Each row is a point on a landscape with many valleys, with its height.
From any point a ball rolls to the lowest of the 2 points nearest to it. It stops when none of these is lower. Distance is the straight distance between rows; heights are no part of it.
<1210> (h 304): [109 126 127 131 148 142 122 102  94 113 136 154 115 110 125 115 107  82
 111 105 145 113 107 150  98 132 152 103 147 108 103 150 111 104 143 144
 122  74 110 127  85  97  81 164 124]
<907> (h 352): [ 96 149 161 122 151 176 121 118 157 112  97 138  82 163 136 124 145 108
 100  80 129 130 105 119  90 136 174 107 136 166 134 108 151 131 165 131
 148  94 135 135 100 105 141 198 161]
<303> (h 454): [119 116 119 113 120 125 128 109 170 127 143 117 134 168 120 160 119  97
 129  97  89 120  52 109 132 107 181 179 119 201 146  47 128 113 139 158
 163 143 150 155 130  63 139 168 149]
<740> (h 250): [134 115 118 148 186 109 148 148 110  95 120 125 135  99 122 106 104 135
 178 130 115 142 167 128 142 114  88 106 121 135 160 105 134 125 120  83
 123 129 124 123 145 143 178  93 150]
<239> (h 23): [119 139 156 126 116 158 144 153 123 127  94 123  94 109 122  94 116 134
 103 106  97 159 158 142  76 114 138  86 134 118 114 120 176 130 126  81
 109 116 137 170 151 119 158 147 148]
<882> (h 453): [111  40 126 121 147  93 108  98 123 123 140 122 156 129 111 100 105 136
 147 140 130 127  85 107 160 142 130  96 144 119 143 129 113 116 107 108
 130  81 138 168 140  87 137 124 118]
<910> (h 551): [116  94  97 136 180  75 135 120 145  87 140 134  90 108 126 135  83 125
 158 150  83 137 105 101 115 158 108 142 143  94 178  89 193 124 120 125
 154 144 154 179 162 113 178 101 133]
<942> (h 294): [138 123 152 135 143 134  91 100 135 124 100 167 119  99 129  78 138 158
 113 168 163 117 137 130 122 164 110  54 118  73  99 215 114 124 112 131
 105  92 136 117 104 156 127 124 110]
<986> (h 344): [125 113 128 110 128 151 146 137 116 111 118 102 164 148 119 130 137 151
 161 136 150 151 137 108 144 129 122 133  96 148 148 105 133 159 129  99
 109 108 174  98 120 158 117  94 146]
<418> (h 300): [120 108 128 144 173 100 114 142 124  91 107 138 118 104 122 101 110 145
 127 159  79 118 133 138 139 100 123 104 125 111 145  98 148 111 129 108
 134 143 131 163 152 111 169 107 114]
<700> (h 520): [145 141  97  94  82  96 167 111 153 165 160 105 146 143 135 157 118 125
 115 153  73 121 110 128 129 136 136 153 133 122 108 109 126 131  84 139
 148 192 128 171 176 122  97  98  74]
<850> (h 108): [ 90  94 145 158 181  93  85  98 169  88 134 156  57 122 143 131 124 144
 133 109 165 121  83 108 131 168 138 119 157  87 146 152 146 132 163 149
 147  72 145 119  81 116 165 144 151]
<952> (h 187): [121  85 138  97 112 155 172 127  90 154 171  91 178 147 108 137 110 104
 162  84 178 149 114 107 131 137 108 125 125 185 150 145  90 140 111  92
 119  94 149  88 125 112 128 123 174]
<300> (h 376): [132 107 142 138  92  73  87 144 140 108 122 138 100  76 124 121 138 192
 118 182 100 147 152 135 130 160 139 109 105   4  80 164 189 147 142 126
 115 148 125 181 130 167 119  95  94]
<1077> (h 554): [153 162 127 171 192 113 129 180 130 111  86 128 116 115 158 118 121 158
 159 110 119 128 186 126 156  73  67 119 121 157 188 110 125 122 142  97
 139 196 104 104 167 147 227 115 158]
<679> (h 46): [117 107 145 117  93 145 109 132 171 157  76 139 165 157 129  80 166 206
  86 189  81 121 123 132 155 145 127  93  88 111 123 151 149 146 103 126
 147 141 151 165 192 145 137 103  78]
<829> (h 524): [115  70 128 166 197  48 102 123 159  86 112 147  99  98 141 109 107 149
 156 143 114 136 107  89 149 141 108 104 146  83 181 123 157 116 138 134
 145 142 130 172 151 115 203 118 118]
<976> (h 231): [134 100 153 175 187  90  62 101 142 131 104 197  85  88 127  75 127 156
 107 168 118 110 129 127 122 129 105  55 148  50 125 179 123  94 131 133
 124 131 110 161 116 120 182 142 103]
<555> (h 424): [126 152 127 104 133 161 118 104 165 140 106 149 145 155 129 117 167 114
  99 189 117  86 128 141 135 144 157 132 109 131 103 131  98 143 109 146
 128 118 154 104  85 155 100 102 110]
<321> (h 611): [162 181 125 115  79  78 157 106 153 188 177 137 126 149 143 163 118  77
 109 126 110 110 108 127 117 114 123 169 154 123 124 163  96 106 104 155
 136 217  65 151 142 118 126 160 100]
<18> (h 425): [138 164 106  94 131 152 142  94 156 160 150 122 154 138 135 148 143  74
 107 176  94  73 110 148 106 130 164 167 138 124  88 123  98 113  70 147
 136 147 135 107 102 111  54 111  95]
<325> (h 456): [121 131 132 110 174 166 132 124 181 134 115 129 138 172 140 124 151 132
 149 135 155 119 124  95 171 169 102 156 119 191 181 137  95 153 139 142
 148 111 184  64  95 156 188 111 188]
<339> (h 371): [147 182 110 125 124 157 112 122 119 145 111 144 131 138 131 142 154  98
  78 159 102  78 147 168 118 113 169 150 112 118  77 131 111 132 110 152
 122 124 113  91  86 136  50 120  95]
<368> (h 139): [127 124 144 107 111 155  85 127 143 130  89 138 156 133 115  80 166 183
 115 188 109 112 125 127 139 152 141  87  76 128 105 140 141 151 103 111
 101  97 163 137 140 151 122  95 110]
<1062> (h 253): [139  90 110 160 151 138 127 153  50  91 114 115 200 103 108 102 116 122
 171 109 139 129 173 143 175  79 111 125 114 180 153 105  95 111 131  90
  98  90 117 103 150 118 117  73 137]
<525> (h 391): [117 101 120  90 114 140 162 128 135 119 135 100 162 164 125 123 117 116
 131 102  73 144  79 108 119  96 174 149 109 199 151  48 157 111 123 108
 154 133 151 169 175  70 132 148 147]
<858> (h 429): [ 97  92 119 125 142 138  68 123 134  86 100 145 121 126 125 123 148 192
 138 167 139 126 103 123 150 173 153 110  84 117 111 132 151 156 149 143
 124  55 175 118  79 148 105  99 131]
<501> (h 483): [154 147  75 122 137 110 132 101 131 132 172 134 155 115 136 156 129  96
 148 177 128  91 124 134 159 164 118 173 144 101 117 127  95 123 104 160
 137 126 141 101 106 149  76  86 101]
<833> (h 375): [128 100 148 129  70  94 118 115 133 179 139 109 197 158 120 115 137 154
 105 105 111 128  95 116 149  83 148 125 119 157 140 120  94 104 122 116
 138 138  94 175 199  98 115 164  86]
<144> (h 323): [130 123 158 112  55 121 146 137 121 178 129  90 193 170 125 129 152 151
 114  63 123 146 107 114 127  74 154 147 109 198 143 111 101 124 125 106
 133 152  94 144 187 102 150 178 133]
<1112> (h 331): [126 125 117 106 140 117 149 129 139 112 129 104 140 140 122 140 130 115
 130 143  96 144 109 120 135 109 141 152 123 156 149  57 147 126 122 116
 132 149 134 153 168 108 146 119 129]
<879> (h 396): [ 92  92 112 127 161 131  92 117 171  72 118 128 100 137 133 150 156 173
 161 156 139 145  86  95 145 182 160 148 103 115 144  94 178 164 160 148
 138  69 196 122  91 163 124 106 143]
<856> (h 441): [133 128  87 137 183 104 132  99 137 101 169 147 105 116 133 166  99  86
 180 151 147 104  93 121 138 171 122 163 157  97 133 115 123 126 127 165
 140 103 145 112  88 119 106 100 131]
<1216> (h 479): [102 168 134 112 125 185 119 117 171 108 110 138  63 144 142 185 164 119
 105 158 147 121 124 135  84 188 154 153 121 105  97 114 162 162 147 172
 147 100 166  92  66 164  92 133 135]
<4> (h 377): [144 117 121  91 135 127 157 117 131 163 151 113 201 148 129 116 122  71
 148 144  79 107 109 126 146 115 125 141 131 182 148  93  91 118  73 116
 129 154 142 140 160  96 134  90 126]
<873> (h 432): [123 112 160 124 129 155 161 144  89 129 128 116 139 109 106  98  97 102
 148  97 161 158 154 136 105 127  95  79 140 156 132 167 115 128 111  82
  95  96 137 110 135 123 143 140 153]
<565> (h 343): [140 146 112 176 108 131 116 166  46 102 119 129 137  98 129 130 127 143
 127  86 149 135 179 181 147  57 144 139 117 148 106 111 111 122 153 105
 106 122  72 124 124 120  88 132 112]
<65> (h 247): [165 146  95 114 117 104 127 113  89 129 182 132 172 122 128 145 123  72
 148 131 129  85 116 140 147 107 131 195 155 160 124 106  69 104 110 152
 127 152  93 110 129  98  73 121 104]
<1276> (h 458): [123 144  99 162 161  63  88 135 136  94 127 148  83 109 135 167 123 141
 131 144 125 120 117 132 144 114 138 155 135  81 136  94 154 123 160 166
 152 153 106 145 120 129 136 125 118]
<35> (h 365): [144  89  65  96  76 102 154 143  41 136 210 108 158 115 105 198  75 105
 179  60 163 131  99 114 120 146 148 178 132 135  95 105 110 137 141 128
 118 106 108 134 129 100  46 147 123]
<1065> (h 567): [140 154 127  97  91  81 155 113 171 180 154 122 137 170 154 169 125 111
 107 155  88 109  83 109 138 123 127 187 130 131 138 120 117 133 110 170
 171 205 101 153 173 118 149 126  99]
<75> (h 443): [105 120  84 121 118 159 118 150  95  94 122 116 128 146 126 179 152 147
 140 108 167 148 110 144 143 116 187 188  88 154 105  73 138 137 187 149
 136  78 138 101  91 125  45 131 131]
<586> (h 256): [143 175 119 128 106 120 142 117 128 152 152 137 126 145 134 181 124  42
 109  83 111 108 101 139 130  83 148 195 128 185 134 110  88 103 155 170
 145 181  71 120 109  97 100 176 124]
<1084> (h 420): [106 169 136 105 151 195 140 113 162 131  98 138  96 162 126 129 161  97
 101 121 115 115  89 131 133 111 162 147 122 177 129  82 123 132 145 148
 146 119 150 108  93 131 125 157 152]
<90> (h 723): [140 148 148 161 128 181 119 142  68 137  94 146 142  96 126  84 129 126
 106 117 158 133 185 165 111  98 111  91 117 129  96 174 100 126 136 109
  85  90 105  85  93 141  99 126 129]
<768> (h 283): [ 87 159 153 140 125 144  99 135 161 106  84 146  53 122 136 140 139 136
  86  97 126 133 119 145  90 130 164 114 143 105 111 116 164 126 182 158
 153 103 119 141 108 112 142 191 143]
<259> (h 561): [131 129 105  85  96 100 158 100 157 145 170 114 119 157 131 175 116 135
 126 141 109 135  73  93 116 159 139 165 140 109 117 109 151 137 106 142
 142 145 143 167 148 125 105 125 101]
<346> (h 268): [137 134 101  93 147 135 176 124 138 125 142 100 125 133 125 123 108 121
 146 154  96 134 135 117 106 143 109 135 128 113 135  84 169 141  91 112
 141 147 159 152 169 138 155  89 125]
<820> (h 341): [117  86 150 137 137 114 106 159 132  98  80 141 135  99 120  79 133 192
 111 158  78 152 147 133 127 121 119  67  92  99 127 135 168 116 132  94
 108 129 145 186 175 125 166 112 118]
<1354> (h 302): [126 124 116 175 127 123 105 176  48  95  92 124 173  99 119 104 139 154
 141 131 118 122 168 162 161  54 143 135  90 169 122  83 118 115 148 100
 105 106 102 123 156 125 114 109 123]
<649> (h 395): [134 157 100 161 196 112 114 113 138  97 137 177  83 113 143 150 127  85
 134 158 129  88 122 147 124 142 120 151 158  83 120 125 121  99 145 167
 142 133 123 107  66 129 103 121 116]
<625> (h 423): [124 104 156 195 114  91  95 162  72 112 117 135 115  84 130 112  91 148
 130  52 167 160 184 138 129  48 109  94 151 131 129 136 115  86 161 110
  97 128  57 146 142  90 153 173 115]
<62> (h 143): [114 108 169 125  89 138 114 140 181 163  88 120 125 148 131  70 159 203
  79 150  88 134 120 111 134 161 110  68 117  87 133 173 147 131 120 124
 132 154 135 185 190 128 182 136  91]
<132> (h 401): [120 117 111 113 150 160 134 129 140 117 126 121 164 171 126 131 160 127
 143 127 163 130 108 115 177 148 127 163 101 186 149 106  92 148 139 145
 137 101 163  65  92 144 127 111 158]
<265> (h 643): [110 144 117 111 177 129 133  92 200 115 120 138  70 158 136 150 133 105
 126 154  99 112  81  93 110 160 140 156 156 120 178  93 163 133 119 163
 167 146 164 143 118 112 179 129 137]
<1280> (h 127): [128 146 147  97  83 163 167 153 144 151 106  97 111 137 111 109 133 164
 117 125 105 166 167 138  90 138 120  94 122 117 115 138 177 150 103  86
 117 134 150 158 168 164 164 128 140]
<1183> (h 188): [121 143 135 136 148 143 119 135 143  99 109 139  66  90 119 126 135 141
 124 151 124 130 143 143 100 170 133 100 133  63 103 147 167 151 135 130
 112 103 141 131 108 162 114 120 143]
<899> (h 431): [110 172 118  92 129 200 161 107 149 128 130 110  82 149 130 154 138  90
 121 126 144 121 126 143  86 163 135 151 127 127 103 119 143 148 119 147
 133  90 171  83  68 152  87 128 170]
<199> (h 314): [128 170 128 155 142 149  92 133 100 106  98 164  92 117 124 126 135 107
  81 146 107  92 141 178 101  96 179 124 116 104  94 103 134 108 147 143
 126 105  97 124  86 137  69 152 110]
<101> (h 129): [129 198 149 130 102 131 161 158 169 160 104 123  83 158 152 146 136 137
  74 112  69 140 139 146  99  96 128 148 132 137 147 112 169 138 127 135
 163 221  95 161 177 127 176 156 135]
<927> (h 348): [128 162  97 133 109 115 149 124  83 124 164 142  96 138 121 192  98  61
 133  68 135 110 101 153  99  92 163 187 140 152 119  92 111 110 157 154
 130 144  74 118 112  78  79 174 140]
<367> (h 181): [105 104 149 109 110 124 125 120 132 125 127  98 127 124 117 116 132 165
 139 113 158 147 127 117 120 149 130  97 135 115 120 147 151 142 117 101
 111  96 155 153 126 143 143 132 126]
<231> (h 340): [118  96 110 127 116 161 140 112  62 122 149 136 136 115 118 105 118  78
 108 104 169 121 105 145 104 123 133 132 138 124 103 150 108 108 139 120
 107  55 132 107  91  91  25 134 112]
<1109> (h 148): [144 178 148 110  79 128 153 115 165 183 137 133 149 173 133 152 146  84
 104  84 112 114 107 120 134  89 154 174 127 197 140 125  84 114 127 136
 156 190  94 129 136 109 138 185 135]
<1058> (h 501): [110  55 113 163 189  60  82 103 163  86 129 142 121 119 134 108 124 170
 177 135 151 139  85  76 184 169 118 111 142  87 175 141 134 131 143 133
 135  94 165 150 125 120 168 109 134]
<1195> (h 185): [132 124 160 169 184  90 101  95 159 138 134 171  86 103 144 110 102 128
 111 139 135 119 137 105 116 130  78  83 177  72 139 174 124 108 125 145
 132 149  91 145 134 124 189 142 111]
<591> (h 529): [158 148 139 172 173 120 125 165 110 126 111 123 141 106 144 111 120 104
 163 110 130 137 198 127 159  64  51 112 151 170 189 135  74 100 116 104
 135 205  84  90 145 138 204 126 153]
<479> (h 487): [116 184 133 108 133 169 137 123 205 151 116 133 124 182 135 138 182 103
  98 126 103 109 106 106 141 111 146 178 115 193 153  83 118 132 135 169
 164 174 143 106 115 135 154 146 164]
<324> (h 196): [ 96 136 148 133 143 100  90 107 190 121 117 139  62 152 149 152 139 151
 100 100 146 131  83  97 113 157 157 125 155 106 147 139 149 123 176 161
 155 120 125 132 106 120 171 182 139]
<1312> (h 372): [105  91  94 128 131 167 146 143  42  86 133 120 140 108 120 116  99 114
 130 102 179 124 147 150 118 139 115 125 113 133 104 154 126 130 150 100
  95  23 159  81  88 116  45  98 131]
<935> (h 404): [ 96  95  81 134 135 142 116 143  64  75 140 117 134 117 122 158 125 134
 165 112 178 139 121 142 148 145 141 167 102 118  91 111 138 148 170 139
 113  46 151  99  89 134  42 102 121]
<1299> (h 675): [157 152 169 124 108 123 150 104 119 175 137 138 118 103 135 102  90  89
  95 102 122 138 158 143  67  96 101  88 159 119 114 167 108  96  95 117
 114 174  78 143 130 120 151 174 125]
<264> (h 266): [141 126 134 154 181 127  69 104 148 131 103 186 104 102 131  79 146 128
 107 193 123  93 125 129 116 149  91  69 147  72 129 179 107 110 112 145
 129 122 125 117  94 150 143 109 106]
<218> (h 295): [122 126 141 115  95 154 154 117  89 152 152 111 134 122 112 122 118 139
 117  83 212 152 145 120 100 168 116 117 141 105  92 199 119 147 135 126
 103  82 125  91 106 157  82 145 146]
<1279> (h 152): [148 140 111 126 107 116 153 123  99 150 178 146 164 143 123 164 110  22
 135  96 113  85  89 131 141  93 132 205 131 189 140 124  55 100 108 154
 124 156  98 123  99  75  98 167 128]
<517> (h 198): [ 96  95 161 104 106 193  89 134 137 117  75 137 144 134 113  71 161 176
 118 142 147 139 128 131 135 168 152  83  86 129  99 157 143 158 126  94
  93  41 188 122 119 143 106 128 135]
<1209> (h 516): [123 143 105 110 113 116 142 114 143 133 168 142 110 170 130 212 102  65
 148 111 108 123  45 111 121 117 173 210 124 165 136  60 128 116 146 179
 165 160 118 144 116  77 115 164 140]
<1078> (h 284): [113  75 147 123 101  87  91 141 200 121 108 100 102 125 128 124 158 219
 137 170 103 161 112  89 151 212 127 123  97  54 157 140 205 191 157 138
 135 136 179 175 148 176 154  98 123]
<1095> (h 230): [136  74 147 106  86 117 136 128 114 145 141  87 157  98 107 109 110 180
 159 138 156 181 140  99 112 171 120  80 125  75 105 155 162 159 113  85
  86  84 164 153 140 161 114 103 126]
<949> (h 415): [138 122 104 155 141  67  93 146 136 106 133 150  85  84 133 145 133 165
 117 180 100 128 135 162 134 127 142 137 131  32 107 114 195 134 155 149
 132 153 109 167 127 144 117 105  92]
<630> (h 342): [135 112 131 139 143 112 130 132 133 141 120 138 130 117 122  89 121 128
 101 170  79 116 147 144 110 106  87  94 133  87 139 140 133 104 101 114
 132 178 107 168 182 109 162 114  98]
<1319> (h 335): [126  67 138 142 111  62  69 151 160  87 112 139  98  86 131 115 153 215
 135 191  86 147 131 104 158 174 144 111  94  30 123 157 224 160 160 119
 128 119 162 173 130 167 134  80 108]
<596> (h 5): [110 111 143 164 173 107  90  99 140 101 114 153  88 133 148 122 112 119
 130  77 197 121 118 110 143 139 113 100 162 128 148 177 112 115 166 152
 137  98 109 105  80 126 147 162 151]
<855> (h 347): [123 135 107 136 185 130 111  88 109 109 155 167  96 132 136 141 104  67
 123 135 153  84  87 146 125 143 122 132 169 116 119 142  79  96 147 171
 142  86 116 100  68  94  83 150 117]
<1126> (h 648): [171 170 147 118  79 103 170 110 117 176 168 140 110 114 131 150  94  90
 114 106 141 136 152 137  77 120 107 134 178 120 113 168 115 118  94 148
 133 210  65 134 151 136 138 178 124]
<699> (h 385): [110 116 135 189 138 104  92 165  74  79 107 145 119  93 130 127 114 151
 137  69 155 142 165 146 154  63 147 129 123 133 133 115 137 112 191 124
 103 115  81 122 123 102 119 146 134]
<570> (h 259): [135 166 176 101  82 160 149 146 166 176 106  97 162 179 129 116 144 131
 100  86 108 146 119 113 124 100 154 136 114 203 137 124 103 128 135 125
 139 167 123 139 168 121 159 183 151]
<306> (h 104): [143  98 125 120 106 116 153 146  91 141 171  90 216 120 113 136 105 123
 178 103 153 146 145 104 167 119  96 124 124 180 146 127  80 133 106  94
 117 130 128 104 168 129 152  97 144]
<1380> (h 410): [125 110 103 142 138 102 105 161 136 102 111 110 163 141 140 132 142 197
 143 135 110 141 126 114 176 117 123 144  90 150 150  80 148 156 148 132
 149 149 136 147 168 147 160  90 120]
<54> (h 510): [145 171 112 130 183 151 130 129 168 114 114 137 138 131 145 145 158 129
 167 151 166 111 142 109 169 157  85 174 113 176 162 141 101 158 143 150
 132 132 161  48  76 198 154  84 165]
<553> (h 106): [141 108 145 176 180 100  92 104 132 119 141 164 112 113 134 115 110 100
 128 110 155 113 120 105 156 116 102  95 172 123 151 171  80  89 135 145
 141 129  91 114 115 104 159 153 125]
<1104> (h 301): [120  99 120 131 118 152 126 151  67 112 116  99 189 123 114  99 136 152
 159 119 156 158 165 150 151 101 122 118  91 175 122 121 126 141 123  83
  95  82 147 105 145 146 118  95 151]
<248> (h 222): [126  85 110 109  93 129 152 135  57 150 166  88 176 100 100 124 101 149
 152 123 158 151 152 136 117 136 118 108 123 110  95 136 137 147 103  80
  85  89 144 144 147 135  94 104 116]
<693> (h 461): [123 136 112 134 146 136  71 123 159 115  92 151 149 159 125 129 179 165
 122 192 136  95 117 123 148 154 159 121  92 134 108 115 133 150 141 158
 145  96 150 105  99 150  95 100 110]
<64> (h 337): [138 128 139  90  79 162 152 112 121 174 153 112 179 140 121 132 133 100
 106 120 176 126 137 122 115 150 119 125 146 130  98 184  88 136 103 120
 106 116 138  90 107 157  90 138 128]
<707> (h 380): [121 150 146  85 111 186 159 107 143 157 134 123 138 158 128 123 157  80
 107 133 153 116 119 134 108 160 130 152 132 157  93 163  94 140 110 143
 120  91 157  84  74 141  82 125 151]
<190> (h 472): [169 174 108  84  78 125 176 106 149 183 170 110 139 138 136 150 126  75
 101 157  83  93 123 146  87 121 156 153 142  99  82 129 118 122  58 136
 130 180 129 133 134 122  81  99  94]
<703> (h 249): [137 100 111 104  69 134 177 144  44 159 194  94 167 134 111 152  97  96
 167  65 187 136 122 118 113 134 110 148 123 159 113 143  91 139 119 100
 101  96 128  92 124 114  83 124 148]
<1284> (h 366): [150 162 146 144 139 149 149 128 116 142 138 144 130 127 152 115 111  93
 140 105 200 133 179 134 133 142  58 114 156 143 134 204  69 120 125 134
  98 126 108  58  85 164 140 123 152]
<380> (h 497): [144 148 150 166 141 142 139 160 100 128  99 123 142 129 127 114 116 120
 123  85 146 137 183 148 141  55  91 114 134 194 166 127  95 117 141  92
 114 170  81 105 148 125 172 159 155]
<951> (h 265): [133 186 128 120  96 155 175 132 174 156 114 122  92 153 140 129 155 104
  59 150  26 114 138 160  92 108 136 133 127 131 119  92 159 114 102 125
 159 207 108 170 186 114 146 132 107]
<389> (h 221): [110  89 165 131 105  98  95 156 172 120  97 114 117 123 139  82 156 231
 122 178  94 160 125 107 162 168 117  84 100  80 144 158 189 153 137 126
 133 163 154 187 175 161 189 112 116]
<1115> (h 478): [114  48 111 131 151  89 108 101 122 101 159 127 147 113 115 125 115 150
 188 131 152 138  90  89 164 183 122 125 124  94 139 134 131 127 129 118
 129  76 161 138 122 123 122  83 125]
<642> (h 373): [120 163 133 114 114 150 154 133 140 143 115 129  91 138 122 146 129  85
  82 134  58 114 118 167  82  85 173 127 123 142 101  70 168 109 111 123
 139 150 113 160 143  86 122 152 117]
<545> (h 345): [ 89  65 125 129 124  90  83 135 198  68 120 108  92 123 129 165 159 196
 150 161 100 163  96  87 149 179 156 151 105  81 160  87 212 179 168 138
 140 113 200 151 130 156 142 104 132]
<109> (h 326): [117 167 149 141 134 144 101 177 165 117  66 115 120 165 142 117 150 183
  89 130  92 142 142 125 138  94 132 126 103 174 174  97 146 133 153 120
 161 180 122 137 178 136 184 146 144]
<779> (h 327): [130 141 153 144 144 148 128 111 122 140 125 143 124 120 124 100 138 133
 138 141 188 135 168 128 133 156  78  81 138 100 115 216 100 138 133 125
 106 102 129  71  87 171 142 112 144]
<1075> (h 209): [129 114 130 102 128 130 184 144 137 142 131  86 131 121 130 101 116 157
 146 150  88 157 148 129 105 146  97  90 123 104 144 121 189 139  94  83
 123 176 152 170 199 142 184  89 134]
<233> (h 254): [137 173 150 121 118 128 156 153 172 158  98  95 123 164 157 123 136 152
 103 114  88 141 139 115 136 103  96 152 132 171 188 122 127 142 127 129
 164 219 111 143 183 135 214 148 145]
<57> (h 251): [119 132 127 144 161 132 124 120 105  95 120 152  69  92 115 135 110 118
 123 126 126 118 144 162  82 121 158 105 146  92  96 120 152 118 140 129
 121  93 121 131  93 117 110 136 125]
<157> (h 308): [146 116  93  96  47 133 183 149  47 166 192 100 141 119 105 193  86 125
 154  57 159 157 133 116  91 128 139 169 128 142  98 122 131 160 119 101
  98 121 122 122 133 133  68 140 131]
<8> (h 383): [152 150 145 128 110 125 147 131 133 164 127 137 158 123 131 106 139 120
  89 136  95 126 146 149 121  89 127 120 138 134 114 125 106  96  93 107
 121 168  91 147 170 114 123 139  95]
<939> (h 113): [137 144 157 138 113 126 116 136 119 125 110 129 120 106 136 101 121 152
 114 127 140 153 165 131 102 122 110  91 144  95 108 166 152 118 125 110
 110 124 119 152 142 144 144 147 125]
<1074> (h 374): [128 111 124 148 133 111  90 179 118 101  84 128 150 115 126  97 155 209
 147 175 102 148 158 127 162 117 123 102  82 111 140 121 171 149 146 105
 119 125 143 149 160 150 158  77 117]
<515> (h 402): [136 128 168 147 157 158 159 143 102 140 109 125 129 107 132  97 107 106
 155  90 191 156 184 134 123 122  72  68 144 147 157 194  82 124 118 105
  92 107 126  59 106 135 174 135 179]
<801> (h 692): [164 163 145 129 122 135 140 102 118 167 140 160 133 106 132 107 119 116
  98 144 146 106 174 157  99 119  97 101 163  98  93 178  88 102  98 137
 110 154  86 112 122 151 129 139 109]
<863> (h 515): [174 150  90 152 150 124 124 122  87 121 158 145 146  85 127 127 114 105
 143 176 140  94 170 164 144 139  96 142 150  95 103 141 108 120 110 132
 111 149 117 100 122 167  87  82 106]
<203> (h 328): [114 166 158 117 109 139 130 146 147 144  94 125 116 153 139 127 151 157
 107  89 120 145 132 118 120  96 143 123 136 167 142 122 131 129 152 136
 153 158 100 144 148 126 163 185 137]
<142> (h 246): [119 139 134 128 120 147 125 116 131 110 124 130  76 104 131 140 130 149
 138 104 190 143 149 134 100 172 120 110 134  80  84 187 151 154 149 143
 102  79 132 109  67 166  92 140 141]
<832> (h 321): [152 116 112 115 113 123 124 114 121 148 153 129 209 158 123 133 137  65
 122 126  97 100  94 114 170  95 154 183 126 186 147  85  66 102 116 133
 140 162 111 139 149  80  99 117  94]
<1027> (h 560): [127 205 132 107  97 172 145 114 198 160 119 129  99 177 129 169 169  80
  76 144  86  95 114 147 101 122 171 171 127 156 106  89 140 122 116 153
 159 179 131 114 108 129 127 151 137]
<250> (h 419): [132  79 141 109 144 127 128 103 116 134 154 120 174 149 121 103 129 100
 140 125 120 128 102 113 137 116 123 113 138 174 147 112  90 105  98 120
 129 117 124 128 135  90 121 132 137]
<192> (h 462): [132 147 164 133 136 169 157 146 111 144  95 105 150 135 120  87 126 125
 146 100 133 152 177 133 135  88 111  84 127 174 153 143 121 117 108  82
 106 132 124 116 154 125 167 153 157]
<128> (h 174): [133  63 135 133  97 115 147 139  49 157 168  87 210 100 110 116 105 143
 172 109 173 154 162 121 147 118  89  87 139 137 125 156  80 112 108  81
  90  97 109 124 158 116 116 108 112]
<358> (h 532): [118 202 109 115 117 162 122 121 173 129 112 134  67 143 136 165 161 110
  92 160 102 101 128 149  99 150 169 142 128 100  97 102 173 131 124 165
 159 142 137 122 116 153 112 129 114]
<214> (h 183): [144  86 108 137 152 124 150 151  85  95 145  85 185 104 110 111  98 104
 191 128 125 139 151 117 174 113  92 125 126 179 179  88  98 124 102  92
 120 133 136 114 164 124 169  72 154]
<146> (h 708): [160 149 135 141 134 171 121 122  95 152 111 150 174 112 125  84 140 107
 116 172 148  99 165 160 134 124 111  88 131 125 114 165  82 117  92 114
 107 120 117  89 116 151 102 117 106]
<1022> (h 303): [130 138 121 163 101  99 129 141  85 117 147 123  90  75 137 138 102 165
 149  85 191 158 182 138 119 138 114 112 144  65  93 183 150 140 162 144
 102 107 104  98  86 165 113 131 141]
<28> (h 603): [110 112 105  96 137 102 142  99 187 127 157 112  89 159 133 177 117 136
 145 139 108 141  62  84 109 171 144 162 135 129 146  73 172 144 118 153
 172 142 168 163 136  97 151 134 135]
<164> (h 416): [136 124  69 133 105  99 148 136  50 119 202 118  89 111 114 201  78  91
 164  68 150 128 101 152 117 128 153 190 139 125 115 102 120 121 145 151
 129 114 110 129 102  82  57 152 128]

Call two points neighbours if one is among the 2 nearest of the other. Go from one point of each pair to the other, from neighbour to neighbour, staying as low as possible. Name the highest point that can't be avoided.
<570>, <418> | <8>
<239>, <306> | <1095>
<1062>, <1183> | <75>
<1109>, <1279> | <586>
<101>, <1279> | <203>
<1062>, <679> | <1276>
